Points on a hilly landscape, in no order, each with its height.
From any point a climber steps to the highest of the 2 points nearest to it. It stops when none of these is higher. Distance is the straight distance between rows; heights are no part of it.
mula h=6.24: [-0.15  2.50  2.54  2.28 -2.67 -1.37 -1.08  1.46  0.16  0.53  0.78 -0.65
 -0.34  0.63  1.42 -0.22 -0.26  0.10 -0.26  1.67 -1.49 -0.99  0.53  0.07
 -0.50 -3.02 -2.45 -1.98 -1.22  0.49]
Vis h=5.42: [ 1.22  3.08  5.08  2.60 -1.17 -0.49  0.87  1.49 -0.06  0.61  0.28  0.08
  0.79  0.94  2.09 -0.92 -0.71  0.03 -0.68  1.11 -0.61 -1.32  1.87 -0.60
  0.18 -2.30 -1.37 -1.48 -0.04  0.08]
pedur h=4.02: [ 1.35  1.22  0.11 -1.32 -0.61 -0.82  2.15  0.93 -0.06 -2.02 -0.46  2.05
  0.90 -0.31 -1.16 -0.24  0.21 -0.66 -1.48  1.77  0.49 -1.68  0.29 -1.88
 -1.86  0.35  1.30  1.27  2.28 -1.76]
pasa h=0.05: [ 0.36  1.37  2.70  0.58 -2.86 -2.15 -1.38  2.16 -0.59 -1.66 -1.63  0.04
 -0.41 -2.77 -1.10  0.41  1.53 -1.21 -0.54  2.56  1.35  0.99  1.60  0.61
 -1.06 -0.27 -0.33  0.69  0.72 -1.19]
zoge h=1.24: [-0.13 -1.19 -2.02 -1.82  0.03  2.86  2.41 -0.62  0.41  1.15 -0.11  0.86
  0.51  0.96  0.17  0.55  0.81  1.22  1.31 -1.14  0.92  0.30  0.10 -1.09
 -0.44  1.76  0.95 -0.92 -1.35  0.10]
sepe h=2.94: [ 0.02  0.58  1.09 -0.69  1.30  0.36 -0.09  1.47  0.45 -3.78  0.79  0.52
  0.15  1.58  1.51 -1.39  0.24 -0.23 -0.71  0.54  1.04 -0.20  0.65 -0.41
 -0.09 -1.18  1.04 -0.32 -2.98  1.23]
sute h=4.73: [ 0.46  0.48  0.58  1.82 -2.02 -0.75 -1.01  0.19  0.78 -1.62 -0.19 -1.07
 -2.06 -1.91 -1.14  0.72  1.30 -0.01  0.42  1.72  1.40 -2.30  1.07  0.66
 -3.45 -0.21 -1.06 -0.87  0.86 -0.62]
zoke h=1.81: [-0.28 -0.45 -2.69 -0.56  0.68  1.31  0.34 -1.61 -2.72  2.42 -1.57 -1.23
  1.56 -0.97 -1.03  0.17  1.79 -2.78  0.92 -0.13  0.25  2.08  0.90  1.61
  0.92 -0.80 -0.16  2.01 -1.01  0.52]
git h=0.42: [ 0.36  0.90  0.56 -0.69 -0.87 -2.95 -0.21  0.00 -1.12 -1.36 -0.82  0.23
  0.13 -1.87 -1.22 -1.00 -1.60  0.40  0.32  0.57  0.78  0.44  3.38  1.64
  0.97  0.84 -0.27  0.31  3.30 -2.67]
von h=1.83: [-0.35 -0.30  0.79  2.39 -1.06 -1.47 -0.43 -1.49  1.93 -3.13 -0.18 -0.29
 -0.93 -0.44 -0.15  1.77 -0.20  1.93 -1.23  1.97 -0.33 -2.52 -2.29  0.18
 -1.73 -0.44 -0.33  0.55 -0.08  0.44]
timu h=2.66: [ 0.31 -0.05  0.07 -1.04 -0.35  0.43  0.19 -0.07  0.09 -3.35  0.03  1.02
 -1.61 -0.24  1.06 -1.35  1.82 -0.72 -0.79  0.44  1.63 -1.15  1.27  0.76
 -0.69 -0.22  0.71  1.52 -2.45  1.81]
pabo h=2.76: [-0.56 -0.44  0.41  0.07 -0.34  0.87  0.53 -1.51 -0.26 -1.37 -0.26 -0.24
 -1.79 -0.25  1.32  0.17 -0.11 -1.23 -0.15  0.85  0.05 -0.54 -0.65  2.13
 -0.14  0.60 -0.07  1.91 -3.10  2.34]
Dap h=3.64: [-0.81 -1.09 -1.53  1.01 -0.57 -0.11 -0.77 -1.23  0.57  2.73 -0.24 -1.45
 -0.75 -1.33 -0.14  2.82  0.05 -1.43 -0.05 -1.18 -2.39  0.48  1.48  0.47
 -1.93 -0.44  0.81 -0.18 -0.02  0.23]
lovaz h=4.30: [-0.17  1.90  0.62  1.43 -1.10 -0.83 -0.52 -0.35  0.02  0.51 -0.76 -1.49
 -2.55 -0.07 -0.40 -0.36  1.66 -2.40  0.50 -0.31  0.04 -1.15  0.71  0.39
 -3.66  0.50 -0.26 -0.56 -1.02 -0.13]
kape h=2.25: [ 1.07 -0.86 -0.33  1.22  0.49 -0.74  0.89 -1.65  1.38 -2.43  0.43  0.20
 -0.96 -0.64  0.50  2.73  0.36  3.15 -0.08  0.90  0.03 -4.06 -0.62  0.08
 -2.21  0.44  1.19 -0.23  1.04 -0.12]
Zosop h=1.37: [ 0.18 -1.34 -1.06 -1.86  2.73  1.83  0.93 -0.92  0.13  0.03  1.76  1.39
 -0.51  0.91  0.98 -0.48  0.34  4.05 -3.16 -0.30 -2.08 -1.85 -0.82 -0.82
  2.26  2.08 -0.77  0.46 -0.01  1.48]
geful h=2.39: [-0.54  0.54  2.11  1.42  0.30 -1.10 -2.43  0.42  1.04 -0.34  0.75 -0.04
 -1.86  0.16  1.54  2.41 -0.05 -1.00  0.50 -0.59 -0.17 -1.24 -5.56  0.13
 -0.30  0.57  0.02 -0.72 -3.76  1.20]
Salu h=2.58: [ 1.26 -0.49 -3.73  0.20  1.81  0.94 -0.48 -0.48 -1.58  0.36  0.29  2.03
  2.22 -0.64 -1.67 -2.07  0.39  0.00  2.66  0.50  2.76  0.27  0.08  2.12
  1.73 -0.93 -0.14  2.96  1.64 -0.18]
durik h=4.53: [ 0.01  0.89  0.92 -0.69  0.09 -0.40  0.16  1.07  1.54  0.51  0.39 -0.34
  2.14 -0.66 -1.20  0.96 -2.48  0.74 -2.04  0.98 -3.22  0.28  1.53 -2.17
 -1.93 -2.04 -0.57 -0.35  1.76 -0.79]
kige h=4.74: [ 0.03  1.04  1.34  1.03 -0.39  0.11  0.94 -0.32  0.53 -1.93  0.83 -1.56
 -0.88  0.66  0.59 -2.24 -1.49  0.97 -1.94  1.05 -0.70 -2.73  0.69  1.12
 -0.56 -0.18 -2.73  1.21 -0.11  1.77]
gimak h=2.37: [-0.58 -1.99  1.08  1.33 -1.06  0.58  1.75 -0.90  0.91  0.32 -0.69 -0.87
 -1.14  0.42  0.05  3.37 -1.24  2.32 -1.13  0.01 -0.93 -1.34 -2.03 -1.27
 -0.47  1.35  0.91 -0.46  0.34  0.12]
Nal h=3.93: [ 0.13  1.08  2.12  1.42  0.07 -0.84 -1.78 -0.16 -0.34 -0.45 -1.21  0.61
 -1.56 -0.13  1.38  1.33  1.94 -2.03  0.68 -0.22  0.39  0.84 -0.67 -0.41
 -2.42 -0.33  1.33 -1.19 -2.28 -0.38]
tezo h=2.65: [-0.82  1.75 -0.77  0.59 -1.33 -0.28 -0.46 -1.08  0.42  2.12  0.29 -1.77
 -1.56 -0.01  0.89 -0.37 -1.67 -2.40 -1.20 -0.80 -2.44 -0.29  0.55  2.69
 -0.48  0.62 -1.47  2.22 -2.15  2.73]
retib h=1.98: [ 0.68 -0.81 -2.06 -0.04  1.73  1.42  0.21 -0.74 -1.20  1.66  0.21  1.68
 -0.93  0.06 -0.03 -0.99  2.48 -0.61 -0.13 -1.44  0.14 -1.83  0.41  0.76
  0.47  0.29 -0.16  2.20 -1.58  0.95]
keku h=4.60: [-0.60 -0.46  0.22  1.43 -1.49 -0.32  0.45 -0.36  0.36  0.85  0.10 -0.82
  1.89 -1.48 -0.42  1.58  0.55  1.10  1.01 -1.69 -0.44  1.42  1.61 -1.94
 -0.87 -1.28  1.05 -2.05  1.62 -2.35]
feve h=0.96: [ 0.69 -1.31 -2.96 -1.27  3.35  1.10 -0.24 -1.42  0.08  0.50  1.36  3.27
 -0.74  0.41 -0.46 -0.10  0.35  2.98 -1.74  1.04 -0.59 -2.15 -0.75 -0.57
  2.45  1.52 -1.46  1.98  2.01  1.33]
Pas h=2.95: [-0.06  0.33 -0.87  1.04 -0.10 -1.43 -1.46 -0.58 -0.39  2.53  0.18  0.31
 -0.70  0.14 -0.58 -4.04  0.44 -1.42  0.73 -1.64  0.47  2.41  1.88 -0.36
  3.09 -0.97  0.84  0.66  3.71 -0.65]
fozog h=0.18: [ 1.06  0.96  0.80  1.61 -2.37 -1.51 -1.22  2.01 -1.13 -0.63 -0.52 -0.52
 -1.84 -4.15 -2.39  1.20  0.09 -1.24  0.28  2.89  2.17  0.45  3.21  2.80
 -1.03  1.06 -1.22 -0.70  1.66 -0.65]
Naveg h=4.17: [-0.30 -0.23  0.48  0.65 -0.26  0.03  0.98  0.52 -1.37  1.24 -1.20 -0.50
  1.65 -0.91  0.57 -0.13  1.57  0.01  1.30 -1.88  0.96  0.50  1.91 -1.49
  0.05 -0.20  2.31 -1.86  0.69 -1.38]
mor h=3.79: [ 0.62  0.73  0.39 -0.81  0.44  0.44  1.29  0.82 -1.76  2.19  0.28  0.42
  1.22  0.27 -0.09 -2.04  1.02 -0.02  1.23 -2.00  1.10  0.14  1.81 -2.66
  2.19 -0.16  1.52 -1.04  2.19 -1.56]
varo h=2.93: [ 0.24  0.34 -1.83 -0.18 -0.13 -1.30  0.51  0.80  1.95 -1.53  0.50  0.15
  0.89 -0.21 -2.05 -1.85 -1.95 -1.69 -0.97  0.12 -0.95 -0.32  1.59 -0.94
 -1.09  0.36 -0.98  1.57  4.09 -0.85]
mev h=1.84: [-0.29 -1.88 -0.07 -1.67  1.10  3.21 -0.30 -0.38 -2.02  2.65 -0.94  1.52
  1.89 -0.75  2.64  0.60  3.49 -0.29  3.25  0.07  1.50  2.74  0.22 -0.13
  0.99  0.10  1.45 -0.44 -2.43 -0.06]
Dofil h=4.75: [ 1.02  2.06  4.24  0.08 -0.04 -0.37  1.30  0.28 -0.60 -0.41  0.16 -0.72
  1.33  0.62  2.43 -1.85 -1.49  0.88 -1.58  1.41 -0.10 -0.22  2.12 -0.33
  1.25 -0.97 -0.88  0.62  0.99 -0.52]
kun h=3.55: [ 1.06 -1.93  0.88 -2.38  1.97  2.46 -0.16  0.52  0.20 -0.09 -0.90  2.43
  0.42  0.82  0.85  0.54  0.59 -1.30  0.12  0.27  1.06  2.63 -1.13 -0.59
  1.18  0.19  1.27  0.82 -3.38  1.55]
Zofo h=2.20: [-1.72  2.89  0.38  0.46 -1.98 -0.93 -1.51 -0.77  0.26  0.87  0.98 -2.32
 -2.43 -0.25  0.45  0.62 -1.39 -1.89 -1.20 -0.73 -3.17  0.12 -0.99  1.53
 -1.42  1.15 -1.49 -0.75 -2.46  0.30]
lemod h=4.10: [-0.38 -0.18 -1.17  1.06 -1.63  0.44 -0.94 -1.73  0.74  1.99 -1.37 -1.25
  0.24 -1.19 -0.06  2.38  0.95 -0.98  1.78 -1.79 -0.57  1.55  0.20 -1.40
 -2.53 -0.10  1.48 -1.70 -0.36 -0.54]
bubos h=0.29: [ 0.44  0.44 -0.23  0.39 -1.06 -2.67 -1.47  1.74 -1.28 -0.57 -0.61 -0.29
 -1.59 -2.67 -2.88 -0.07 -1.35 -0.40  1.44  0.74  1.33 -0.22  4.35  3.13
  1.04  2.00 -0.32 -0.38  3.18 -1.29]
bonu h=1.62: [ 0.87 -2.38 -2.00  0.24  0.45  1.77 -0.38 -1.99 -1.77  3.91  0.59  1.28
 -1.56  0.21 -0.54  1.59  2.20 -0.47 -0.32 -1.15 -1.43 -3.02 -1.26  0.75
  1.13  1.77  0.20  1.26 -0.33  0.64]
Bub h=3.27: [-0.33 -1.10 -1.20 -1.78  2.03  0.67  1.32  0.30  0.21 -2.97 -0.41  2.27
  1.71  1.71  1.32 -1.06 -0.46 -0.37  0.18 -0.15  1.29  1.93 -0.96 -0.37
  0.24 -0.15  1.19 -0.06 -3.18  1.20]
Ruva h=1.53: [-1.08 -2.16 -1.30 -1.10  0.02  0.60  0.64 -2.14 -0.05  1.16  0.53  1.78
 -1.05 -1.90  2.43  3.10  0.95  0.33  2.46 -1.38  0.51  0.72 -1.89  0.08
 -0.26  3.03  1.40  0.38 -3.73  0.71]
kib h=4.71: [ 0.90  2.27 -0.19 -1.56 -0.05 -2.34  0.73  0.25  0.07 -3.15  0.25  1.12
  0.60 -1.07 -1.13  0.28 -0.06  0.55 -1.16  1.82  0.63 -2.30  0.27 -0.21
 -1.50  0.75  0.42  0.43  4.86 -3.23]
sebad h=1.00: [ 0.54 -1.18  2.94  1.72 -0.07 -2.12 -1.00 -0.12  0.25 -2.76 -1.11  0.94
 -1.48 -2.52  0.23  0.20  3.25  1.74  1.23 -0.24  1.82  0.44 -1.02 -0.59
 -0.39 -0.74  0.91 -1.06  1.19 -1.15]
Zalag h=0.07: [ 0.10 -0.35  0.83  0.25  0.64  0.83  0.17  1.86  0.33  0.11  1.24 -0.09
  1.09  2.52  0.58  0.76  0.12  0.40  0.34  0.00  0.66 -0.13 -0.43 -2.95
 -0.25 -0.55  1.47 -3.98 -0.31 -0.77]
gigur h=2.63: [ 2.18 -0.38 -1.13  2.56 -0.55  0.15  0.70 -0.75  0.89  0.13 -0.69 -1.17
 -1.06 -0.51 -1.04  2.76 -0.46  0.96  0.55 -0.04 -0.63 -4.59 -0.01  0.80
 -2.06  0.11  1.31 -0.45  1.46 -0.67]
sive h=1.59: [-1.73 -0.77 -3.71 -0.96 -0.63  1.03 -0.10 -0.73 -0.16  1.91 -0.77 -0.14
  0.88 -0.03 -1.09 -0.98  0.30 -2.65  1.63 -1.52 -0.23  2.33  0.39  1.20
  0.35 -0.19  0.23  1.47  0.06  1.25]
fanir h=4.80: [-1.44 -0.49  0.32 -0.48 -0.03  1.00  0.20  0.10  0.96  1.02  1.15 -2.92
  0.48  2.94  0.41  1.58 -3.32  0.69 -0.88  0.31 -1.51  1.07 -0.43  0.42
  0.85 -0.41 -0.88 -2.49 -1.46  0.31]
kezuf h=1.71: [-1.08 -1.48 -1.05 -1.53  0.54  2.76  0.21 -1.06 -0.57  2.38 -0.44  1.96
 -0.13 -1.33  2.76  0.84  2.20 -0.25  2.91 -1.56 -0.60  1.45 -0.50  0.08
  0.47  1.26  1.10 -0.86 -4.16  0.41]
rak h=1.26: [-0.61 -1.02 -0.89 -2.75 -0.94  1.09  0.97 -2.55 -1.30  2.56  2.03  0.79
 -2.02 -1.81  0.69  3.69  1.83  0.44  0.24 -0.95  0.69  0.70 -2.86  0.13
  0.41  4.31  1.45 -0.35 -3.24 -0.52]
nivob h=5.44: [-0.17  0.82 -0.35  1.70 -0.70 -0.31 -0.35  0.46 -0.02 -2.92  1.94 -1.25
 -2.41 -1.03 -1.93 -0.81 -0.06 -0.49 -0.06  2.23  2.03 -2.36  1.14  1.96
 -1.65  0.73 -2.34 -0.51  2.65 -0.22]
sep h=2.54: [-0.32  0.57 -0.32 -1.67  2.14 -0.42  1.39 -0.71 -3.27  1.10 -0.72  0.96
  2.75 -0.65 -0.22 -3.06 -0.19  1.41  0.98 -0.30  1.60  1.89  1.57  0.74
  3.85  1.00  0.64  0.99  2.26 -1.65]
ritem h=3.61: [ 0.87  0.63  1.02 -0.51  0.14  0.28  0.63  1.08 -0.01  0.14 -1.37  1.78
  0.27  0.37  0.46  0.39  1.52 -2.07  0.54 -0.35  0.85  0.70 -0.46 -2.30
 -1.47 -0.08  3.01 -0.83 -1.99 -0.11]
Fuzig h=0.43: [ 0.50  0.20  2.63  0.01  0.64 -0.92 -1.21  1.80  1.86 -2.44 -1.88 -0.08
  1.42 -0.48 -0.67  0.70 -1.51 -1.02 -0.12 -0.06 -0.26  2.73 -3.11 -1.08
 -0.08 -1.76 -1.88  2.92 -0.33  1.76]
sopoz h=4.51: [ 1.36 -0.16 -1.92  1.59 -0.60  0.29  0.41 -0.62  1.37 -2.74  1.10 -0.34
 -3.10  0.39 -1.64 -1.41 -0.97  0.36  0.10  1.08  1.06 -3.63  0.31  2.05
 -1.10  1.62 -1.29  1.27  1.74  1.11]
rapa h=4.07: [-1.40 -0.81 -0.36  0.04  0.93  2.25  0.87 -0.65 -0.68  0.68  1.16 -3.07
  0.26  1.76  0.73 -0.28 -2.38  1.41 -1.09 -0.94 -1.79  1.14 -0.22  1.79
  1.66  0.25 -1.74 -0.53 -0.93  2.16]
dar h=3.67: [ 0.13  0.15 -1.59 -0.68 -0.81  0.28 -0.18  1.41  2.15  0.51  0.19  0.14
  0.67  0.04 -2.15 -0.62 -3.36 -0.67 -1.85 -0.26 -2.84 -1.52  1.56 -1.37
 -1.47 -1.02 -0.52  1.67  2.01  0.51]
seb h=2.22: [ 0.08 -1.15  0.63 -1.10  1.15  1.63  1.39  0.02 -2.63  1.76 -1.07  0.16
  2.81 -0.38  0.28 -0.37  0.51  1.48  0.87  1.10  1.42  3.27  1.56 -0.76
  2.67 -0.38  1.29  0.13  0.77 -1.27]
sed h=1.82: [-1.01  1.86 -0.03  0.53 -1.41 -2.43 -2.92  0.45  0.44  1.05  1.15 -1.41
 -1.11  0.57  0.78  1.81 -1.42 -1.23 -0.27  0.20 -3.35  0.48 -2.86  1.29
 -1.82 -0.40 -1.36 -2.19 -3.29  0.17]
zeg h=3.10: [-0.85 -1.79 -1.43 -1.35  0.83  1.63  1.06 -3.02 -0.96 -1.20 -0.06  0.17
 -0.43  0.42  0.14  0.08 -0.11  0.73 -0.45  0.35 -0.12 -0.53 -1.23  2.43
  0.97  0.41  0.23  1.86 -1.84  2.21]
Lop h=2.28: [-0.03 -1.58 -3.74  0.00  2.21  2.15 -0.54 -1.69 -1.32  1.21  0.07  2.36
  0.66 -0.74 -0.01 -2.99  1.71  0.91  1.07 -1.04  1.28 -0.57  0.24  0.16
  2.25 -0.76 -0.85  1.76  0.50  1.08]
Gukub h=3.04: [ 0.29 -1.29 -2.23  1.64 -0.06  0.22  1.33 -0.71  0.70  2.00 -0.39 -1.91
 -0.25 -0.84 -0.28  1.92 -0.72  0.80  0.01 -1.03 -0.45 -2.18  1.40  0.35
 -0.67 -0.10  0.62 -0.08  1.73 -0.13]
kav h=3.84: [-0.79 -0.89  0.71 -1.17  0.66  1.36 -0.70 -0.65  0.21  1.29 -0.86  0.35
 -0.25  2.33  1.62  2.51  0.01 -1.23  1.08  0.28  1.29  1.96 -1.59 -0.40
  0.45  0.76  0.97 -0.11 -3.50  0.48]
bomes h=2.35: [ 0.17 -0.34 -2.32  0.49  0.15  0.61  0.83  0.00  1.18 -0.12 -0.09  0.28
  0.20  1.11 -1.64 -2.90 -1.02 -0.80 -0.22 -1.49  0.50  0.36 -0.01 -1.20
  0.17  0.16  0.20  1.95  2.22  1.25]
goro h=0.06: [ 0.39  0.87  2.87  0.90 -1.10 -0.62  0.30  0.22 -0.28 -1.16 -1.70 -0.19
  0.40 -0.85  0.33 -0.12  0.12 -1.18 -0.42  1.98  0.77  0.34  0.75 -0.43
 -0.60 -1.37  1.36  1.79  0.55 -0.60]
fom h=0.62: [ 0.88 -0.67 -2.46 -2.34  2.85  2.27 -0.29  0.21  0.40  1.48  1.28  3.21
 -0.34  2.93 -0.86 -2.18  0.53  2.28 -0.85  1.05 -0.42  0.35 -0.92 -2.27
  2.84  1.70 -1.49  0.46  1.32 -0.05]
Vama h=2.82: [ 0.14 -0.39  2.09  0.14  2.40 -1.31 -2.60  1.48  1.31 -1.32  0.23  0.32
 -1.19  0.09  0.39  1.42  1.36 -1.62  1.33 -1.57  0.37 -0.65 -4.11 -0.84
 -0.92 -0.22 -0.74 -0.60 -2.56  0.23]
niren h=0.25: [ 0.87  1.03  2.92  1.07 -0.16 -0.44 -0.81  1.46  1.14 -2.14 -1.49  0.45
  0.69  0.67  0.22 -0.32 -0.92 -1.06 -0.31  1.08  0.60  0.92 -1.98 -1.04
 -0.75 -2.28 -0.47  0.99 -0.70  0.50]
vamot h=3.37: [-0.10 -1.50  1.93  0.98  0.41 -0.17 -0.59  0.29  1.49 -1.21 -0.24  0.89
 -0.26 -0.14  0.86  2.40  1.75  0.67  1.37 -1.29 -0.03 -0.17 -2.67 -2.82
 -1.08 -0.81  0.35 -1.17 -0.67 -0.25]
labad h=4.23: [-0.78 -0.58  0.33 -2.03 -0.54  1.60  0.31 -0.31 -0.03  2.13  0.36 -1.53
 -0.64  3.02  0.77  1.93 -1.68 -0.29 -0.85 -0.03 -0.43  0.68 -1.41  0.50
  1.15  1.65  0.04 -1.61 -2.99  0.34]
vulun h=1.61: [-0.74  0.88 -0.22  0.57  0.25 -0.74  0.63 -1.03  0.77 -2.22  0.86 -1.32
  0.21  0.16  0.10 -1.33  0.88  0.71 -0.42 -1.08  0.10 -1.71  1.06 -1.14
 -0.61 -0.40 -0.57 -0.20  1.41 -0.84]
suze h=3.22: [-1.04  1.01 -0.87 -0.60 -0.30  1.32 -0.08  0.60  0.13  2.17  0.73 -1.65
 -1.14  2.19 -0.34 -1.93 -3.09 -2.56 -2.20 -0.16 -1.92  0.50 -1.27  1.93
  1.21  0.80 -2.14  1.40 -1.62  2.21]
ropuv h=0.79: [-0.29 -0.10  2.32  0.86 -1.26 -3.87 -0.93 -0.85 -1.05 -1.90 -2.49  0.88
  0.59 -2.15 -0.55  0.46  1.42  2.22  2.16  0.09  1.09  1.80 -1.06 -1.70
  0.83  0.28  1.42 -0.79  2.01 -2.56]
kov h=1.39: [-1.67 -0.13 -3.15 -1.60 -0.04  2.68  1.56 -1.26  0.22  1.18 -0.84  0.06
  1.38 -0.46 -1.22 -0.50 -0.12 -0.48  1.68 -1.32  1.55  1.37 -0.85  0.62
 -0.52  1.13  0.48 -0.04 -0.94  0.96]
bobo h=3.54: [-0.97 -1.46 -1.63 -1.86  1.19  2.67  1.04 -1.31 -0.69 -0.20  0.31 -1.26
  1.06  2.67 -0.64 -0.40 -1.79  0.94 -1.12  0.27 -0.11  0.48 -0.69  0.96
  2.32  0.18 -1.92  1.07 -1.53  2.03]
kapi h=3.52: [ 1.28  0.18 -1.33 -1.29  0.11  0.42  1.69  1.23 -0.52  0.39 -1.37  1.84
  0.10 -0.06 -1.43 -0.59  1.99 -1.69 -0.33 -0.10  1.36 -1.06  0.83 -1.46
 -1.65  0.08  2.91  0.72  0.56 -0.22]
bak h=2.85: [ 0.22 -2.07  0.79  1.65  1.49  0.42  1.17 -1.71  1.89 -0.17 -1.50  0.48
  0.68 -0.50  0.79  3.68  0.09  2.23  0.09 -0.81  0.87  0.12 -1.97 -1.62
 -1.01  0.13  1.42 -0.58  0.97  0.07]
miled h=2.92: [ 0.69 -0.30 -2.34  0.13  1.67 -1.19 -0.02  0.04 -2.23  1.09 -0.11  0.64
  1.49 -1.80 -0.47 -2.32 -0.42  0.20  1.79 -0.83  2.26  1.16  1.28  2.44
  2.96 -0.78  0.86  1.96  3.46 -1.33]
rav h=1.96: [-0.61  0.55 -1.44  0.16 -0.15 -0.68 -0.20  0.80  0.56 -1.35  1.00 -0.97
  1.31  1.07 -0.79 -2.23 -0.35  0.10  0.51 -2.01  0.46  1.06  0.60 -1.02
 -0.04 -0.46  0.50 -1.38  1.89 -0.80]
duno h=3.38: [ 0.04  0.50 -0.93  0.77 -0.55 -0.37  0.38  0.13 -1.47  2.21 -1.06  1.27
  0.08 -0.64 -0.66 -3.45  1.35 -1.08  1.30 -1.76  1.70  1.29  2.62 -0.35
  2.72  1.31  2.13  0.25  2.50 -1.58]
tad h=5.52: [-0.11  2.57  1.96  1.26 -2.44 -0.28 -0.74  0.70  1.10 -1.88  0.24 -0.73
 -0.46  1.12  1.00 -1.15 -0.81  0.62 -0.42  0.85 -0.53 -0.67  0.59  1.69
 -1.23 -1.14 -3.14 -0.70 -0.93  1.08]
zisez h=4.13: [ 0.48  2.12  2.02  0.27 -0.41 -0.47  0.12  2.35 -0.65  0.38  0.25 -1.34
  1.14  0.60  0.75 -1.94 -2.51 -1.63 -1.22  0.10 -0.81  0.55  3.40  0.19
  0.87 -2.07 -0.68  0.60  0.14 -0.01]
midil h=1.89: [-1.24  2.00  1.41  1.47 -1.28 -3.37 -2.25 -0.36  0.71  1.31  1.92 -0.25
 -1.63  0.75  0.94  2.11 -1.51 -1.45 -0.56  0.20 -0.70 -0.20 -5.91  1.17
 -0.18  0.80 -0.56 -1.40 -4.07 -0.26]
tegi h=5.63: [ 0.04  2.12  1.24 -1.88 -1.01 -3.31 -0.13  0.09  0.08 -3.93  0.66 -0.07
  0.49 -1.64 -0.57 -0.60  0.09  0.63 -1.15  2.84 -0.68 -0.34 -0.49  0.51
 -0.90  0.48 -1.77 -0.25  4.16 -2.42]
mudef h=0.23: [ 0.00  0.03 -0.71 -0.22  1.54  1.40  0.65  2.46 -0.45  2.28  0.81 -0.82
  0.75  3.62  0.45 -0.48 -0.07  0.20 -0.55 -0.64  0.30 -2.12  0.48 -1.90
 -0.26 -0.09  0.34 -2.94 -1.08 -0.89]
zoze h=0.98: [-0.34 -0.03  1.59  0.84 -0.81 -2.79 -3.81  2.29  1.62 -0.83  0.44 -0.30
  0.24 -0.52 -0.72 -0.90 -0.89 -1.35  0.15  1.11 -0.69  3.64 -1.67  1.34
  0.04 -3.91 -1.31 -0.71 -0.90  0.28]
duris h=2.01: [-0.07 -1.15 -0.32 -1.38  0.99  2.49  0.57 -0.49 -2.97  2.60 -0.94 -0.09
  2.02  0.41  0.07 -0.37  2.28 -1.11  1.20  0.05  1.03  1.89  1.24 -0.07
  2.02 -1.00  0.02  0.06 -0.87  0.56]
sabo h=0.61: [ 0.86  0.36  1.73  1.26 -1.06 -4.33 -0.52 -0.01 -0.23 -1.31 -2.31  0.40
  0.71 -2.87 -0.81  2.35 -1.31  1.96  2.55  0.34  0.18  1.15  1.33  0.44
  1.35  0.23  1.83  0.23  2.62 -3.18]
lonod h=1.07: [ 0.44 -2.92 -0.21 -1.96 -0.22  2.91  1.85 -1.45  0.46  0.50 -0.01  0.62
 -0.58  1.22  1.74  2.27  0.80  2.68  0.12 -0.45 -0.52  0.58 -0.90 -1.51
  0.47  2.22  0.87 -0.96 -1.84 -0.17]
tor h=1.25: [ 0.21 -2.78 -0.61 -1.35 -0.04  2.93  0.50 -1.60 -1.85  3.31  1.06 -0.92
 -0.74  1.00  1.16  1.70  1.66  1.60 -0.04 -1.20 -1.33 -1.09 -0.91 -0.33
  1.19  1.68  0.49 -0.72 -0.42  1.08]
guno h=1.27: [-0.40  0.23  0.16 -0.25 -1.52 -2.95 -2.33  2.18  1.16 -2.37  1.68 -0.95
  1.28  0.14 -1.25 -1.57 -1.12  0.09 -0.58  1.47 -1.18  2.95  0.50  1.98
 -0.39 -2.46 -0.72 -1.34  0.21 -0.18]
gine h=3.95: [-0.14  0.10 -1.74  0.16 -0.58  0.28  1.25 -1.16  1.18 -2.83  0.37 -1.04
  0.15  1.61 -1.29 -1.47 -1.59  0.45 -1.59  0.12 -0.35 -1.93 -0.14  1.89
 -1.12  1.03 -1.54  2.43  0.45  1.94]
Mekuf h=1.85: [-0.18 -0.56  0.00 -0.51  0.75  1.35  2.31 -0.36  0.28 -0.11  0.96  0.04
 -1.07  0.61  0.08  1.23  0.09  2.11 -2.64 -0.21 -1.63 -2.34 -0.86 -0.29
 -0.02  1.55  0.62 -0.58 -0.24  1.15]
pabet h=1.58: [-0.71  1.10 -1.06  0.26 -0.13 -1.88 -1.67  2.39  0.61 -1.17  1.76 -1.54
  1.25  1.26 -0.65 -1.99 -1.76  0.06 -1.47 -0.13 -1.60  0.97  0.80 -0.04
 -0.53 -2.47 -0.82 -2.19  0.64 -0.74]
Toz h=0.40: [ 0.99 -0.03 -0.87 -2.45  3.06  2.61  0.73  1.82 -0.01  2.03  1.33  1.09
  0.08  3.80  0.38 -2.08  0.49  0.98 -0.92  0.40  0.30 -1.17 -0.11 -1.84
  1.26  0.74 -0.23 -1.55 -0.08 -0.24]
mag h=0.67: [ 0.28  0.49  2.12  0.30 -0.11 -1.95 -2.65  3.49  2.79 -0.79 -0.55  0.01
  1.26 -0.23  0.10  0.91 -2.40 -1.52  0.34 -0.36 -0.93  2.58 -3.02  0.95
 -0.69 -3.31 -3.46  1.44 -1.21  1.26]
Pebuk h=1.28: [-0.36  0.54  1.59  0.36 -0.03 -2.21  0.20 -1.12 -0.82 -3.02  0.50 -0.12
 -0.02 -1.73  0.06 -1.31  1.62  2.09 -0.49 -0.18  1.18 -0.64  1.01 -0.68
  0.27 -0.44  0.29 -1.35  1.57 -1.97]
dofam h=3.51: [ 0.44  0.64  0.00  0.17  0.44 -0.57  0.01  0.39 -0.81  2.10  0.17 -1.64
  0.11 -0.82 -0.26 -2.93 -0.57 -1.07 -0.62 -0.55  0.06  0.53  2.99  0.50
  1.67 -1.05 -0.42  1.47  2.44 -0.33]
sule h=5.43: [-0.45  0.10  1.33  0.93 -0.72  0.51  0.90  0.51  0.84  1.08 -0.53 -0.75
  0.85 -0.30 -0.08  1.36 -0.15  0.40 -1.00  0.48 -2.43 -0.68  1.32 -2.63
 -1.32 -1.07  0.55 -1.16  2.23 -1.60]

Call two points neighbours if one is among the 2 nearest of the other. Go from one point of each pair to the other, from neighbour to neighbour, staying as high as possible. Name the lowest point that can't be avoided.
tegi / sule | Pas
fanir / vamot | sed
mula / tegi | kapi
mula / nivob | gine

Write out the way that a climber takes from each point below.
gigur | Gukub > Dap > lemod > keku > sule
Pas | dofam > zisez > Dofil > Vis > mula
Toz | fom > feve > Zosop > Mekuf > gimak > bak > vamot
timu | sepe > Bub > kun > kav > labad > fanir
